The views of a scene show one set of named points, each view turned or mirrored, shifted and resized as a whole, with a little noise and some points left out.
In the rows, zero is written as 128.

Scene 1
View 1
funed: [160 151 106 157 195 103 130 125 153 122 122 104 140 101 163 130 163 155
 130 159 133 121 114 120 142 121  98 123]
Tilo: [167 156 110 143 173 104 130 126 152 113 117 103 149 107 155 125 150 146
 121 167 107 106 103 135 142 140 102 118]
Gibo: [150 155 158 181 173 111 135 134 132 196  93 139 188 102 144 146 193 101
  89 176  57 152 115 143 108 141 122 100]
rem: [187 159  85 110 164 100 131 113 182  75 121  73 141 115 150 109 111 172
 131 168 117  71  94 154 167 136  99 128]
zamo: [163 145  90 115 178 129 116 105 136  57 137 121 124 117 139 114 142 144
 149 146 134  92 116 118 109 143 117 133]
garu: [145 147 121 184 204 107 126 131 131 143 115 124 138 100 167 141 194 137
 120 160 127 146 117 106 127 117  91 114]
Kis: [149 157 132 172 172 111 125 138 120 136 111 136 151 103 161 140 184 114
 108 171  84 131 102 119 118 150  96 102]
Tufu: [159 149 113 141 181 118 128 118 140 111 125 121 148 107 145 127 158 137
 131 156 116 117 118 126 114 138 120 124]
Luve: [166 140 109 127 188 127 116  93 160  94 113 114 140 131 125 117 148 141
 129 152 119 106 117 143 115 113 118 132]
Lirib: [159 146 119 130 173 131 125 109 135 109 122 133 155 115 130 124 158 123
 130 152 103 114 121 132  94 143 134 125]
fuf: [142 140 127 165 187 137  99 107 115  92 105 155 121 134 137 133 193 105
 113 158  98 126 104 117  92 126  86 111]
Rilil: [155 155 103 153 179 109 125 132 126  96 130 121 128 101 167 130 166 142
 133 161 124 113 105 107 129 148  91 116]
mobat: [156 155 111 140 171 110 137 134 124 120 137 124 152  90 161 129 159 137
 139 158 116 118 120 110 113 162 123 120]
bul: [157 148 104 135 184 120 124 114 139  97 130 120 138 109 145 124 156 142
 138 151 129 113 120 118 113 136 118 129]
Gur: [162 149 108 155 193 107 124 118 161 120 112 100 141 112 153 128 160 152
 121 162 124 117 109 133 144 114  95 123]
Zove: [142 131 122 153 203 145 104  95 120  99 115 155 128 130 124 129 190 113
 130 143 122 137 127 113  74 111 117 125]
munud: [170 152  91 107 165 121 125 109 146  64 136 110 135 114 138 112 129 150
 146 153 123  83 111 130 119 151 120 133]
nesev: [119 143 149 213 195 130 100 135  75 134 101 183 121 115 161 155 243  81
 100 162  90 165 105  86  79 135  69  90]
pesur: [159 169 129 125 124 122 133 141 101 107 126 147 169 101 146 127 154  97
 117 173  51  96  96 130  95 209 129 101]
View 2
Kis: [138 108 143 108 137 118 164 147 117 178 116 145 116 135 147 150 140 125
 151 124 123 108 144 135 145 105 150 123]
nesev: [156 124 112 145 128 159 164 178 143 181 124 162  97 171 165 131 154 116
 175 144 139  79 117 128 157  69 169  89]
Rilil: [139 112 149 129 132 122 149 133 117 167 126 128 142 143 141 141 124 108
 144 100 122 123 128 124 124 139 137 149]
munud: [122 120 177 122 112 107 127 128 102 167 145 117 178 120 142 164 104 116
 146  79 123 152 136 118 119 157 118 146]
rem: [104 131 176  99 136  86 124 114  86 150 142 108 167 113 125 162 112 135
 142  87 109 164 159 135 126 174 113 201]
Tufu: [132 115 163 108 123 114 139 142 111 163 128 131 151 144 132 162 112 121
 138 105 129 132 141 126 131 134 134 126]
bul: [132 122 162 117 119 119 133 145 112 160 136 128 159 148 135 160 110 118
 142 103 131 135 135 122 130 137 132 129]
fuf: [133 142 142 139 115 141 134 166 124 171 147 144 137 151 159 151 133 124
 176 122 135 120 129 126 151 102 144 115]
Tilo: [123 115 160 102 137 104 146 131 103 161 124 127 142 130 131 156 123 126
 140 107 119 133 150 135 133 139 133 156]
zamo: [128 126 172 134 106 121 122 135 110 165 149 120 180 136 144 160 102 109
 150  83 129 147 125 113 118 153 120 139]
Gibo: [134 102 149  68 142 107 169 163 113 175 100 158 100 139 133 172 140 146
 140 148 131 103 169 147 165  80 158  88]
Luve: [119 139 167 109 116 115 115 150 106 151 146 125 166 148 129 171 106 131
 148 107 135 149 148 126 139 138 126 137]
Zove: [138 138 152 132 105 142 121 173 127 161 146 140 154 174 143 163 112 119
 158 120 149 126 125 118 144 109 141  94]
Lirib: [130 118 171 104 111 114 134 151 110 171 134 135 159 134 141 173 111 125
 145 105 134 135 143 123 138 122 132 104]
Gur: [127 127 150 105 141 113 135 142 109 145 127 125 139 157 119 153 119 128
 136 117 126 133 148 135 136 140 136 160]
pesur: [131  89 175 104 112 103 173 130 108 214 125 144 140  73 178 171 138 124
 164  92 115 120 145 127 137 107 137  94]
garu: [144 115 133 113 145 128 150 153 123 150 114 137 120 177 122 142 125 117
 133 127 133 108 135 133 136 121 152 135]
mobat: [142  94 161 109 126 113 156 135 114 174 116 133 146 136 136 155 113 109
 130  98 126 120 133 123 121 135 138 117]
View 3
fuf: [114 115 109 123 125 105 150 100 105 133 123 128 152 133 128 113 156 117
 135 113  94 149 119 161 107 126 125 141]
Luve: [130  98 110 115 129 109 161 118 146 139 122 145 150 126 156 132 135 140
 136 110 112 119  99 134 118 133 130 109]
Gibo: [126 129 172 142  95  79 145 122  98 116  82 161 161 126 139 130 173  63
 148 106 100 123 132 128 111 151 142 157]
mobat: [134 105 149 113 124 112 112 113 131 121 121 131 135 139 145 145 153 125
 149 102 114 103 126 148 113 129 129 139]
nesev: [ 95 138 128 133 117  98 131  93  64 122 112 123 149 142 111 117 188  88
 133 114  73 167 150 179  98 132 113 167]
zamo: [133  90 109 105 138 122 133 107 150 135 141 124 135 135 149 132 130 158
 141 106 117 112 105 150 115 117 128 119]
rem: [160  94 138  80 153 112 144 132 181 134 112 141 160 136 152 131 130 147
 153 111 130  98  88 135 132 134 135  82]
Tufu: [129 105 133 116 124 110 133 115 134 128 119 138 143 134 151 140 147 129
 143 106 112 112 117 142 115 132 129 128]
Tilo: [142 107 147 101 135 104 135 122 144 127 107 140 154 137 144 135 152 122
 150 109 115 111 110 142 122 137 131 112]
funed: [127 113 141 103 136 110 130 123 135 127 107 143 147 141 152 155 163 132
 142 111 107 114 122 145 121 145 116 104]
Kis: [130 122 154 116 123  99 128 112 111 120 104 135 155 138 128 124 167  96
 149 108 102 127 128 154 112 135 130 144]
Rilil: [131 110 138  98 141 114 118 113 131 125 119 126 145 145 137 137 159 132
 146 109 106 120 124 160 115 130 121 120]
Zove: [103 109  98 139 113 109 152 100 106 135 131 136 136 129 147 133 148 131
 124 107  94 138 124 148 104 128 121 143]
View 4
bul: [135 114 137 119 122 115 129 105 145 130 160 150 154 125 112 125 100 126
 136 123 133 175 151 133 120 125 129 109]
Gibo: [178 117 148  79 110 126 140 135 125 137 178 171 121  98 163 117 128 129
 131 139 176 130 119 102 139 126 135 131]
pesur: [138 100 126 114 132 103 142 102 117 159 158 121 130  82 126 119 135 109
 150 123 149 161 117 119 151 162 139 150]
garu: [145 122 147 103 122 130 125 117 142 118 163 190 154 135 149 129 124 126
 128 139 156 163 135 128 105 127 122  92]
Tilo: [137 126 150 120 130 125 132  95 142 129 137 158 146 109 132 120 104 123
 136 130 141 178 144 114 116 120 136 125]
funed: [132 129 151 119 126 129 126 102 150 116 145 176 151 125 135 125 105 128
 133 135 141 176 147 123 104 118 131 103]
Luve: [151 115 143 115 118 118 131 103 147 132 156 143 158 130 104 123  82 128
 130 120 132 180 163 126 122 104 130 117]
munud: [120 114 136 136 130 112 130  86 148 133 141 131 155 113  96 122  89 121
 143 117 117 193 158 133 121 127 135 121]
nesev: [176  88 123  80 126 116 130 135 111 148 190 180 168 159 155 140 168 107
 117 137 187 149 107 140 124 155 102  91]
mobat: [121 119 136 121 125 115 129 106 144 126 162 160 139 105 127 123 118 123
 146 129 136 165 136 132 123 145 133 109]
Tufu: [137 117 141 116 121 117 130 107 144 130 159 154 147 118 120 123 104 125
 138 126 137 171 147 128 122 126 132 112]
zamo: [121 109 132 133 127 109 127  91 148 134 151 135 165 129  93 126  94 119
 140 116 119 193 159 142 119 130 128 110]
Zove: [161  96 127  99 112 111 129 124 137 138 190 150 166 153 106 132 110 123
 127 119 146 165 151 146 127 124 114  95]
Kis: [152 112 140 101 129 122 134 114 127 139 158 165 145 115 150 125 135 116
 131 135 163 159 122 118 124 139 128 120]
fuf: [167  94 128  99 125 113 132 113 124 149 169 149 172 152 122 132 125 112
 122 125 159 173 137 135 125 129 114 109]
Lirib: [144 109 134 111 115 110 134 111 139 138 171 139 145 114 109 122 101 125
 139 121 136 164 149 129 134 126 133 120]
Gur: [143 127 153 114 125 131 128 101 148 121 141 171 153 127 134 123  99 129
 128 133 142 178 151 119 107 109 131 111]
Rilil: [125 117 139 123 134 120 128  97 140 128 146 164 158 124 131 129 123 117
 136 131 141 182 137 131 110 139 125 105]
View 5
Kis: [118 130 131 114 108 157  99 151 125  93 109 199 171  73 128 128 135 157
 165  93 119 127 141 122 138 135 148 124]
Rilil: [102 149 123 119 118 152 128 148 143 121 135 178 149 101 117 141 122 145
 132 106  93 127 138 109 155 106 132 155]
funed: [112 172 133 152 133 149 127 137 151 122 120 187 157 105 138 134 134 145
 121 101  94 112 158 106 170 109 157 158]
pesur: [142  86 102 101  84 137 131 155 104  80 134 147 202  92 126  85 128 138
 183  92  93 176 136 153 116 135 106  94]
rem: [139 205  80 148 132 132 176 139 126 133 141 167 185 184 146 114 112 126
 107  99  64 137 189 119 158 109 144 180]
Gur: [114 169 125 145 133 148 130 139 144 122 116 195 160 118 147 135 128 147
 126 101 104 114 165 110 163 116 158 159]
munud: [119 137 104 136 118 126 177 140 143 133 151 148 164 157 155 115 110 130
 117 107  79 147 162 127 163  94 111 159]
Gibo: [139 118 148 145 114 154  78 142 121  67  77 209 200  45 158 102 160 163
 186  79 137 123 157 133 137 161 176  87]
fuf: [ 89  89 137  98 102 149 120 155 143 116 115 210 138 107 169 149 112 167
 158  99 159 128 141 122 146 122 132 144]
bul: [110 126 131 141 122 136 146 138 153 124 131 171 156 121 159 125 124 144
 129 104 105 130 154 120 167 104 131 145]
Zove: [ 85  71 159 129 113 136 131 141 169 125 117 193 132 103 194 139 120 162
 142 104 157 125 143 120 170 106 126 138]
Lirib: [120 101 133 143 114 129 145 139 145 111 124 166 171 115 175 107 129 144
 143  99 113 142 156 133 161 113 126 126]
garu: [ 99 151 154 141 129 161  98 140 155 111 106 206 146  65 133 148 141 159
 137 101 118 101 142 100 165 118 162 144]
Tilo: [128 168 112 139 124 145 135 143 131 113 123 181 178 122 138 120 128 142
 134  97  91 128 165 119 152 121 150 150]
zamo: [103 119 117 131 117 129 173 142 155 141 153 152 147 149 159 126 107 136
 116 109  93 144 151 121 167  87 107 163]
Luve: [114 129 125 151 126 128 157 136 153 128 124 181 163 151 192 121 119 146
 124 100 120 130 175 125 169 110 140 154]
nesev: [ 70  70 167  77  96 172  64 163 143  96  98 236 124  28 133 168 128 184
 185  99 178 115 105 111 134 134 141 121]
Tufu: [117 130 131 144 122 139 137 140 146 115 126 171 164 110 155 119 131 142
 135 101 102 130 155 122 164 112 136 139]
mobat: [118 130 133 141 118 143 131 140 145 111 133 154 167  83 123 115 138 139
 138 103  82 134 139 119 159 106 127 130]

In a view up to two points have been moved. Name them for each view, in the order of its rows, or write none.
view 1 -> bul
view 2 -> rem
view 3 -> Luve, Gibo
view 4 -> none
view 5 -> pesur, Gur

Scene 2
View 1
Lanim: [134 123 156 183 137 118 112 131 127 104 150 120 118 108 138 121 131 112
 138 118 163 115 141 135 127 132 185 113]
Nuzeg: [156 153 168 126 105 113 137 131 163 125 139 123 101 124 145 153 106 139
 119  90 134 159 100 115 110 128 139 145]
Tiz: [108 114 160 175 150 119  79 139 121 118 148 130 142 125 112 120 127 108
 146 135 159  97 133 121 121 140 166 119]
Laz: [146 142 176 161 106 124 113 120 150 116 136 101 126 125 140 135 108 116
 150 111 155 131 122 123 100 138 173 130]
pezi: [135 133 172 164 119 113 136 112 155 106 162 137 128 109 122 156 119 110
 118 127 155 110  89 105  95 135 142 137]
Ropu: [147 144 175 146 104 122 137 109 166 114 151 121 122 130 135 157 109 122
 131 111 137 136  88 105  90 145 133 147]
vod: [176 151 154 153 100 115 187 105 170  90 159 124  78 109 169 160 127 138
 110  84 132 165 100 123 115 138 147 142]
Pofun: [119 120 161 181 134 129  92 118 134 107 149 117 143 133 122 125 125 107
 158 131 150 105 125 118 108 159 162 125]
pona: [131 126 177 190 117 130 103 111 138 105 146 102 148 119 125 126 117  95
 160 135 170 100 127 122  96 145 183 121]
bora: [169 156 161 123 104 115 119 154 148 132 115  98  82 126 169 127 105 152
 136  67 137 184 145 145 135 117 180 130]
Kuf: [132 148 190 123 107 114 103 134 162 143 137 129 136 131 113 155  92 123
 127 115 147 128  83  97  88 126 129 150]
dif: [146 146 157 127 114 120 129 125 160 120 143 126 104 145 145 148 113 144
 130  92 116 158 101 112 113 151 123 149]
dadiv: [144 139 147 139 128 112 148 124 157 108 158 146  93 125 145 152 129 142
 109  95 121 150 100 114 125 145 122 144]
Denot: [140 137 162 153 120 126 103 131 142 120 135 109 118 136 141 128 115 128
 152 103 141 139 131 127 117 145 162 131]
mezel: [136 131 150 158 129 114 148 114 155  99 167 147 108 119 135 154 132 127
 112 113 131 128  94 110 113 148 125 141]
Rilo: [147 133 138 161 136 110 159 122 148  92 165 145  86 110 153 145 141 137
 106  99 133 143 113 126 135 140 144 132]
tuku: [121 116 143 185 143 130 110 114 132  95 158 125 127 138 135 124 140 118
 153 124 134 116 132 125 124 170 151 125]
Met: [129 137 177 145 118 119  97 133 148 131 137 122 135 130 120 140 104 118
 139 118 150 123 107 110 101 132 149 137]
bune: [112 119 159 172 139 121 118 107 146 101 171 149 140 128 112 149 132 109
 129 139 140  96  89  99 101 161 121 139]
paba: [134 139 172 144 119 117 110 131 151 125 142 125 125 126 126 143 109 123
 131 113 146 130 105 112 106 134 145 138]
fozik: [132 133 173 159 120 115 119 124 150 115 152 129 130 116 123 147 115 112
 128 123 156 114 101 109 101 133 151 134]
bigul: [147 153 175 123  96 127 126 113 172 126 137 116 123 151 136 156  99 134
 141  99 121 153  86 102  88 153 118 156]
zop: [155 142 157 152 115 118 131 131 147 111 140 112  99 119 155 134 120 134
 133  93 143 152 130 134 123 133 169 128]
View 2
tuku: [ 87 154  79 131 143 148 140  60  53 132 139 129  77 113 147 182 120 120
  99 150  79 172 101  85 150 139 116 136]
pona: [139 119  60 109 112 153 102 108  84  98 143 113  51  88 127 155  78 132
 100 172  91 134  90  70 151 124 125 119]
fozik: [121 144  62 102 154 160  89 101  98 148 123  89  94 124 137 150  85 139
  94 147  95 103  98 107 136 133 139 136]
dif: [ 88 161  81 136 201 167 103 124  83 170 129  91  89 169 195 126 101 116
 104 104  66 135 126 145  82 158 145 157]
vod: [ 97 126 100  68 172 132  81  97  80 201 163  78 119 203 185 157  81 152
 127  97  52 163 138 158  37 145 144  96]
pezi: [111 148  64  73 160 162  83  88 105 159 122  73 114 138 134 155  81 157
  96 150  86 104  88 100 126 129 136 136]
bora: [147 106  98 172 163 122  90 152  61 168 169 137  55 154 193 135  95  81
 119  71 100 136 178 210  74 157 166  93]
Met: [129 144  60 134 163 167  90 129  96 134 122  98  72 114 149 131  86 120
  90 140  99  95 105 118 138 140 144 149]
dadiv: [ 80 165  90 111 198 154 102  84  82 200 131  88 125 178 175 158 110 131
 104 102  74 134 126 153  92 154 145 142]
Rilo: [ 86 148  97  96 171 129 107  58  66 204 148 104 130 170 157 188 113 139
 111 106  82 152 129 155  97 146 137 108]
Nuzeg: [115 141  80 119 188 157  79 134  95 177 138  87  94 170 183 127  84 122
 106 100  79 114 133 164  76 151 157 135]
Laz: [140 118  72 120 136 148  92 128  81 124 150 108  55 121 155 141  78 122
 108 140  86 133 118 115 112 136 140 116]
bigul: [ 98 156  69 124 198 187  89 154 102 145 120  68  74 166 200  98  77 125
 104 120  54 124 111 121  72 154 145 171]
Denot: [123 132  77 150 151 149 110 120  68 131 144 123  57 122 165 146  99 106
 104 124  90 140 126 129 119 145 139 128]
Tiz: [123 151  60 147 132 148 121  76  69 122 125 135  74  75 114 177 112 112
  84 162 122 112  96  94 196 133 126 137]
paba: [121 147  65 128 169 162  93 119  93 149 126  98  83 128 156 139  90 122
  94 132  95 103 110 127 127 143 144 142]
mezel: [ 79 165  80  89 183 157 103  71  86 186 126  83 126 163 157 165 103 149
 101 128  73 134 104 121 108 142 135 143]
Lanim: [132 121  77 122 118 125 112  72  60 140 154 137  79 103 124 191 107 122
 102 142 111 140 118 121 155 131 130  94]
Ropu: [106 146  69  95 174 172  85 125 101 153 128  70  92 157 172 125  75 144
 105 132  63 121 102 110  88 142 141 146]
Kuf: [128 157  50 125 188 185  72 151 120 147 108  73  83 130 159 106  73 128
  87 135  94  66 101 126 123 145 154 168]
zop: [125 120  90 128 150 129  98 109  67 162 159 118  78 146 168 159  96 113
 114 108  88 146 142 157  94 145 148 100]
View 3
Lanim: [127 108 114 120 104 129 142 148 146 158 124  90 116 120 139 102  92 128
 213 106 127 183 112 132 175  82 131 148]
Denot: [ 96 138 117 110 126 100 141 155 117 139 123  99 121  83  96  86  79 102
 185  84 133 151  99 100 138  79 109 144]
Met: [121 156 100 141 122 104 151 147  80 136 146  81 127  90  93  84 104 115
 174  87 159 147  54 101 108 102 117 165]
tuku: [124 141 116 101 141  96 135 151 140 185  91  93 117 132 132  98  96  69
 208  84 139 176 111 151 162  94  93 178]
Tiz: [153 142  97 150 137 112 129 161 112 165 131  80  96 128 145  98 126 130
 219  92 133 177  64 145 179 100 109 174]
dadiv: [ 79 127 141  49 105  70 168 162 105 189  91 111 156 143 107  66  48 106
 193  91 194 126  89 110  68 100 120 133]
bora: [ 39 103 144  73  99  91 148 175 118 109 134 130 125  43  70  75  33 145
 179  91 121 117 121  44 124  46 128  75]
pezi: [133 135 106 112  89 118 178 127 100 177 125  70 158 145 118  86  90 103
 179 105 196 167  71 132  78 122 140 179]
Pofun: [141 151  98 138 136 112 136 142 121 161 117  78 113 114 122 101 116  83
 197  86 138 182  88 142 161 100 100 191]
zop: [ 78 111 131  83  97 106 156 152 131 145 120 107 137  91  99  84  54 117
 186  99 143 146 121  91 123  74 130 120]
pona: [148 143  88 161 112 144 148 118 124 142 140  64 125  94 113 108 116  84
 177  98 135 195  95 131 154  98 122 192]
bune: [151 158 102 113 128  93 159 139  99 204 101  72 143 167 134  86 111  78
 197  90 195 169  59 162  99 131 108 205]
bigul: [ 82 172 117  92 124  75 171 141  71 144 120  93 157  82  57  66  65  66
 145  72 187 121  70  85  45 102 104 165]
Rilo: [ 84 101 145  43  88  90 166 156 140 196  87 109 154 155 130  79  42 114
 209 103 180 148 121 122 100  94 135 127]
Ropu: [103 151 115  97 101 100 174 128  91 159 119  81 162 107  84  76  74  79
 158  89 190 145  81 104  59 109 123 169]
vod: [ 61  99 148  32  64 103 188 129 139 172  95 105 186 119  87  75  17  84
 166 107 190 143 145  92  52  88 150 121]
paba: [111 144 111 116 115  98 158 151  88 150 130  88 133 107  99  80  88 118
 184  90 166 143  65 104  99 101 121 156]
Kuf: [115 166 100 133 113  92 168 148  51 140 150  76 142  97  81  70  98 125
 163  87 190 129  25  89  60 115 125 165]
View 4
Denot: [134 122 100 124 121 131 135 107 119 128 110 100 128 114 127 149 143 106
 156 126 129  99  79 149 170 116 121 112]
bigul: [121 116 123 101 150 136 138  96 110 143 145  81 128 119 114 103 120 142
 134  98 127  86 115 160 145  73 100  91]
Ropu: [108 103 115 107 136 133 127 108 125 137 147  95 134 126 124 120 127 116
 127  91 109  99 108 160 141  77  98 101]
Kuf: [122 109 114 102 182 120 125 110 130 145 135  85 117 143 139 100 127 101
 121  83 146  93  92 153 152  80  93 104]
Laz: [121 100  91 113 127 129 140 102 138 132 121 105 140 117 140 141 155 102
 138 106 124 101  79 157 170 112 110 110]
Met: [125 112 106 112 156 122 127 114 132 133 123  98 123 140 145 127 136  95
 135  95 145  99  82 146 162 100 102 116]
tuku: [116 126 109 132  89 132 121 134 110 104 119 114 137 140 147 179 131  96
 168 116 124 108  94 131 151 113 112 135]
bune: [ 97 114 122 119 121 124 105 145 116 108 146 108 132 168 157 155 112  86
 145  79 123 110 111 129 127  80  89 135]
Tiz: [125 122  97 130 130 116 114 140 130 109 106 114 125 159 171 170 141  64
 158 104 153 109  68 125 165 123 106 145]
fozik: [110 102 105 115 138 122 115 122 136 129 134 106 129 142 146 137 135  80
 130  89 120 108  89 150 149  94 100 118]
mezel: [103 115 124 126 115 128 100 130 115 130 145 102 120 133 118 140 110  86
 137 100  85 112 110 152 129  75 108 112]
dif: [127 130 126 119 135 133 123 106 102 142 134  83 115 113 101 118 112 121
 145 118 110  96 105 158 143  81 116  95]
Pofun: [117 114  98 121 112 129 129 129 126 105 118 115 142 149 165 168 142  95
 158 100 146 103  86 131 160 115 101 137]
bora: [155 125  96 129 138 129 135  82 123 163  98  87 103  68  83 120 150 100
 143 156 103  99  59 176 186 121 148  83]
Rilo: [110 118 117 139  98 126  95 126 114 137 133 105 114 109  98 151 115  70
 142 124  62 120  97 160 137  89 128 107]
Nuzeg: [124 113 114 115 147 128 121  99 120 156 134  87 113 104  99 108 125 103
 127 113  98 100  94 170 151  83 117  88]
zop: [128 113  99 127 116 129 125 104 125 142 116 102 122  97 108 142 143  90
 142 129  95 107  77 164 166 110 129 101]
vod: [103  99 113 123  97 137 115  99 123 152 147 100 129  83  81 129 125 101
 124 119  43 112 109 184 138  77 126  82]

In a view up to two points have been moved. Name them for each view, in the order of its rows, or write none.
view 1 -> pona
view 2 -> none
view 3 -> Met
view 4 -> Denot
